Each row is a point on a landscape with many peaks, with its height.
A climber steps from a point to whichever of its 5 nearest points has the largest rise for the distance, and stops where none of them is higher. Distance is the straight distance between rows; heights are no part of it.
somu h=484: [ 70 110 129 143 106 129  94 133 124 101 128 150 141 121 122 107 169 163
 129 138 180]
vema h=558: [ 65 116 128 128  81 171 132 169 105  85 122 170 133 156  84 138 160 115
 112 157 177]
sudab h=679: [200 167 150 188 150  55 101  76 123 164 146  57 109 123 166  88 116 112
 173  82  81]
Noro h=819: [149 134 145 148 144  58  88 110 127 149 176  99 127  97 129  77 117 143
 156 108 128]
dudi h=907: [150 115 132 134 128  18  79 134 136 105 189 153 128 155  92  85 124 168
 177 119 174]
Gika h=693: [149 133 129 109 135  94 123 152 142 106 130 138 119 146  92 113 127 150
 146 139 166]
naz h=893: [176 140 112  91 141 168 174 122 141 136  99 112 122 119 153 168 110  96
 100 124  85]
Zun h=860: [127 136 142 117 134 106 123 112 134 156 129 100 128  87 154 111 124 130
 128  95 119]
kemek h=609: [ 74 123 120 114  81 187 154 189 106  66 116 172 134 165  66 147 145 103
 102 157 161]
silal h=602: [183 146 118  87 130 147 173 196 133  76 108 154 110 204  36 137  94  99
 139 136 116]
Fabo h=812: [228 137 106 117 158 141 157 113 127 146 119 103 123 135 142 169  87  70
 127 123  48]
bidir h=657: [114 121 129 112 130  81  97 134 143 105 139 140 129 117 116  96 157 173
 145 119 185]
gumu h=781: [160 136 125  96 126 162 172 140 131 115  90 135 107 145 122 164 120 126
 113 144 113]
zonu h=816: [204 131 111  90 151 152 170 137 128 129 103 127 101 156 117 176  94  98
 120 151  92]
pir h=598: [117 121 139 114 110  51  82 140 141  89 167 157 134 145 106  83 149 173
 161 110 212]
Libu h=453: [ 74 131 126 148 128 192 148 102 126 164 113 117 142 103 194 160 135 108
  95 113 103]
rupuf h=422: [ 81 108 119 131 102 180 142 150 109 111 107 158 133 134 123 164 149 126
 103 162 143]
Sokuf h=560: [ 46 131 135 164 121 174 118  91 112 167 119 125 153  87 177 140 133 119
 103 113 119]
Viki h=452: [ 79 104 111 129 116 209 154 135 117 134 100 155 138 119 155 176 132 107
  81 155 108]
Bul h=789: [183 133 122  99 147 128 155 125 126 140 118 119 116 126 138 142 103 116
 119 136  97]
sapak h=474: [ 50 116 126 151 112 156 106 118 110 143 120 140 152  99 146 123 150 148
 107 141 139]
bepa h=840: [203 145 116  90 130 160 182 167 131 106  94 141  98 183  78 177  91 103
 129 145 107]
Bonuf h=685: [216 125 119 133 151 108 141 135 124 128 129 113 103 174 103 137 104 110
 156 150  77]
Reb h=820: [231 129  85  95 159 182 177 123 150 140 101 115 123 132 151 203  84  50
 109 129  53]
Muruz h=579: [ 86 112 127 138  98 162 128 150 113  99 112 156 129 130 114 135 155 146
 117 152 156]
mana h=342: [ 42 113  91 114 125 223 157 137 113 157 101 175 153 112 153 176 118  99
  71 166 144]
bis h=650: [118 125 117 114 121 174 152 132 130 117  99 132 124 126 146 156 141 131
 101 141 115]
Loda h=649: [184 145 121 103 130 123 163 185 135  96 115 149 105 191  53 143  99 114
 150 145 133]
zuru h=871: [167 134 133 137 153  84 124 119 119 154 153  98 122 108 131 102 105 126
 144 117  95]
Mube h=653: [116 138 132 113  98 164 162 180 124  60 109 152 125 167  84 136 147 129
 120 147 164]
fezez h=776: [219 140 126 145 156 111 139 109 120 149 128  94 115 141 134 127 102  93
 143 125  52]
tov h=450: [ 43 106 127 134  82 161  95 164 102  97 143 183 152 145  82 114 164 127
 117 151 212]
gume h=619: [198 130 130 153 153  58 106 105 139 133 151  88 112 155 118  95 117 133
 169 130  76]
gile h=684: [ 46 135 162 176 115 118  72  72 126 174 136  97 145  76 176  95 147 160
 133  79 165]
kot h=796: [145 131 123  94 138 145 156 131 137 128 105 124 117 120 141 144 119 125
 115 133 109]
Dod h=692: [130 123 113 111 133 200 169 114 143 133  93 119 134 116 175 176 129 101
  87 122  85]
lop h=881: [ 56 113 149 152 120  88  61 101 136 134 149 124 154  85 150  68 159 181
 139  83 181]
vufa h=841: [200 130 115 103 150 144 161 120 129 148 118 109 118 129 138 155  95  87
 120 132  71]
Sen h=761: [185 128 130 132 155  88 127 120 124 145 147 108 112 137 118 113 108 125
 147 143 102]
basu h=310: [ 40 106 119 142 103 154  94 139 104 127 130 166 152 113 117 118 153 148
 114 152 175]
mudir h=39: [ 47 110  99 110  99 207 143 157 102 127  98 180 135 139 111 171 132 109
  88 173 171]
nevi h=373: [ 77 115 120 140 127 201 152 113 121 151 111 135 151 107 173 168 131 104
  91 136 103]
bopub h=659: [ 81 107 136 138 104  85  69 127 139  99 154 157 147 128 124  80 177 179
 143 112 201]
Vizup h=858: [138 115 129 125 135  37  85 128 138 125 180 135 133 122 108  83 126 164
 158 118 173]
zubi h=851: [211 135 100  93 151 168 175 122 143 143 104 115 120 128 146 186  96  72
 104 128  70]
Bebug h=660: [ 59 127 147 153 120 141 103  99 126 152 123 113 144  91 161 108 148 148
 115 111 135]
vosik h=631: [158 150 126  92 123 145 163 172 130  82 105 149 112 171  79 140 120 129
 133 141 151]
leri h=519: [ 77 125 127 134 123 176 140 113 125 136 109 124 144 110 164 152 139 123
  98 128 104]
sutuk h=774: [203 161 141 174 152  79 113  84 118 166 142  67 111 125 161 108 108 102
 162  87  73]
nebas h=587: [ 88 122 134 128 105 115 101 143 132  93 139 148 140 131 114 100 171 166
 132 133 191]
pusaz h=733: [ 75 131 162 150 123  96  81  85 130 167 135  98 138  72 165  88 145 156
 135  74 154]
Tes h=341: [ 41 113 115 144 114 173 114 125 100 147 115 159 152 103 142 139 137 133
  97 155 142]
zafa h=477: [200 130 132 151 154  52 106 117 145 115 151  97 103 179 102  94 124 136
 181 135  89]
pasev h=626: [130 151 121 101  97 190 181 194 120  52 104 158 125 178  63 147 135 115
 108 149 139]
big h=674: [161 130 127 107 139 102 139 149 134 117 126 131 109 137 103 123 114 135
 144 143 144]
zopav h=451: [ 46 120 105 138 131 225 159 112 120 183 112 148 161  91 185 183 105  83
  76 136 120]
suvug h=610: [ 69 141 162 157 122 131 103  74 127 172 120  99 131  81 184 114 143 135
 120  80 140]
mef h=642: [178 123 138 146 133  43 103 145 140  97 167 139 112 196  73 105 121 145
 190 136 138]
zus h=759: [ 99 118 137 123 130  96 102 122 142 130 134 122 131  98 137  94 153 164
 136 113 153]
zudel h=783: [ 95 136 144 131 128 138 126 105 134 155 120 106 135  93 169 124 143 133
 111 103 113]
div h=927: [190 143 135 155 152  83 117  99 119 157 151  89 120 125 133 101 105 114
 154 113  78]
nidit h=847: [205 134 103  80 148 179 180 128 144 129  97 122 119 147 137 190  94  80
 106 141  80]
soriv h=760: [172 134 140 168 147  51  95 102 129 145 177  84 121 124 129  77 114 137
 166 115  99]
ledog h=835: [160 131 139 141 147  74 107 121 128 152 162 105 125 111 124  93 113 134
 154 122 111]
tedul h=669: [115 141 136 114 106 132 130 162 132  76 122 148 122 150  97 122 155 149
 136 139 173]
komi h=804: [170 151 152 165 140  68 106  88 114 163 162  76 117  92 155  93 111 117
 152  92 104]
nupo h=842: [167 131 105  91 134 201 187 126 146 112  89 128 123 138 152 193 121 104
  92 141  89]
zor h=798: [127 136 135 108 137 137 143 113 133 150 117 112 124 102 155 131 129 125
 113 111 106]
nisi h=673: [ 72 126 136 143 121 155 126 111 127 142 115 121 141  91 159 126 146 136
 107 120 116]
sonuk h=623: [119 134 127 115 101 180 169 157 120  81 101 154 117 150 112 171 144 132
 114 151 135]
Nuda h=702: [181 123 130 155 147  22  85 117 147 107 173 119 119 176  99  83 128 158
 186 129 121]
dut h=807: [ 86 114 145 133 124  76  65 117 145 123 160 132 146  96 137  68 157 184
 142  93 182]
kuvan h=428: [ 39 115 103 135 116 194 133 124 106 162 113 163 154  97 157 162 124 115
  89 152 134]
peli h=755: [206 132 123 107 141 131 166 149 127 122 119 130 101 179  83 150  95 109
 142 153 101]
Nurod h=872: [119 127 146 138 140  65  92 108 136 155 162 103 134  76 137  79 129 154
 148  88 145]
tadi h=826: [161 140 139 118 148 106 130 117 127 152 132 106 123 103 138 120 108 117
 135 118 103]
rafim h=585: [ 55  97 135 148  91  88  51 121 126  98 165 168 162 132 129  72 184 188
 140 112 215]
Refe h=495: [ 47 124 118 152 122 206 142 105 117 185 121 141 160  92 182 171 120  96
  83 133 122]
lofu h=799: [142 147 149 136 132 103 119  92 117 182 140  87 117  72 171 118 118 109
 126  82 123]
kones h=731: [ 98 124 136 124 126 116 115 125 140 121 120 119 134 105 135 109 151 162
 130 126 146]
fum h=855: [134 128 134 110 137  92 120 132 134 139 141 113 124 101 129  99 130 152
 135 123 136]
tofon h=529: [182 125 136 137 131  55 122 160 139  89 154 137 111 213  55 115 115 127
 178 137 128]
zul h=661: [178 124 135 155 149  43  94 118 133 125 169 107 118 144 111  88 115 150
 172 135 111]
lizo h=627: [170 136 128 119 135  84 132 167 136 100 140 148 111 180  65 119 111 130
 168 137 159]
bov h=800: [111 137 157 135 126  84 101  96 131 171 145  94 126  73 159  96 125 136
 134  83 140]
Vola h=680: [162 157 118  90 114 176 187 181 130  68  94 148 106 182  78 161 115 120
 121 144 130]
memur h=396: [ 82 110 107 134 129 227 166 112 130 153 106 142 146 116 177 191 126  80
  78 139  90]
kup h=769: [120 128 129 114 126 127 128 135 138 118 115 129 124 119 126 122 146 156
 127 132 145]
Geluk h=697: [107 113 113 117 116 210 176 136 132 112  92 144 131 132 150 191 135 102
  87 154 107]
Gid h=584: [173 124 133 136 141  64 116 140 134 119 156 131 113 166  88 108 116 137
 164 147 131]
nulep h=569: [ 64 106 132 151 111 117  84 122 127 117 139 141 153 107 133  88 169 173
 127 128 167]

Where does a climber stop that starts at each point below?
kuvan => Zun
Muruz => Zun
zopav => Zun

Call two points neighbours if one is among the 5 nearest of the other. Go from one point of each pair to the other, from neighbour to neighbour, staying as high as possible. Name the lowest point that can't be avoided.
bepa, Zun => kot
Zun, div => ledog
bepa, naz => zonu
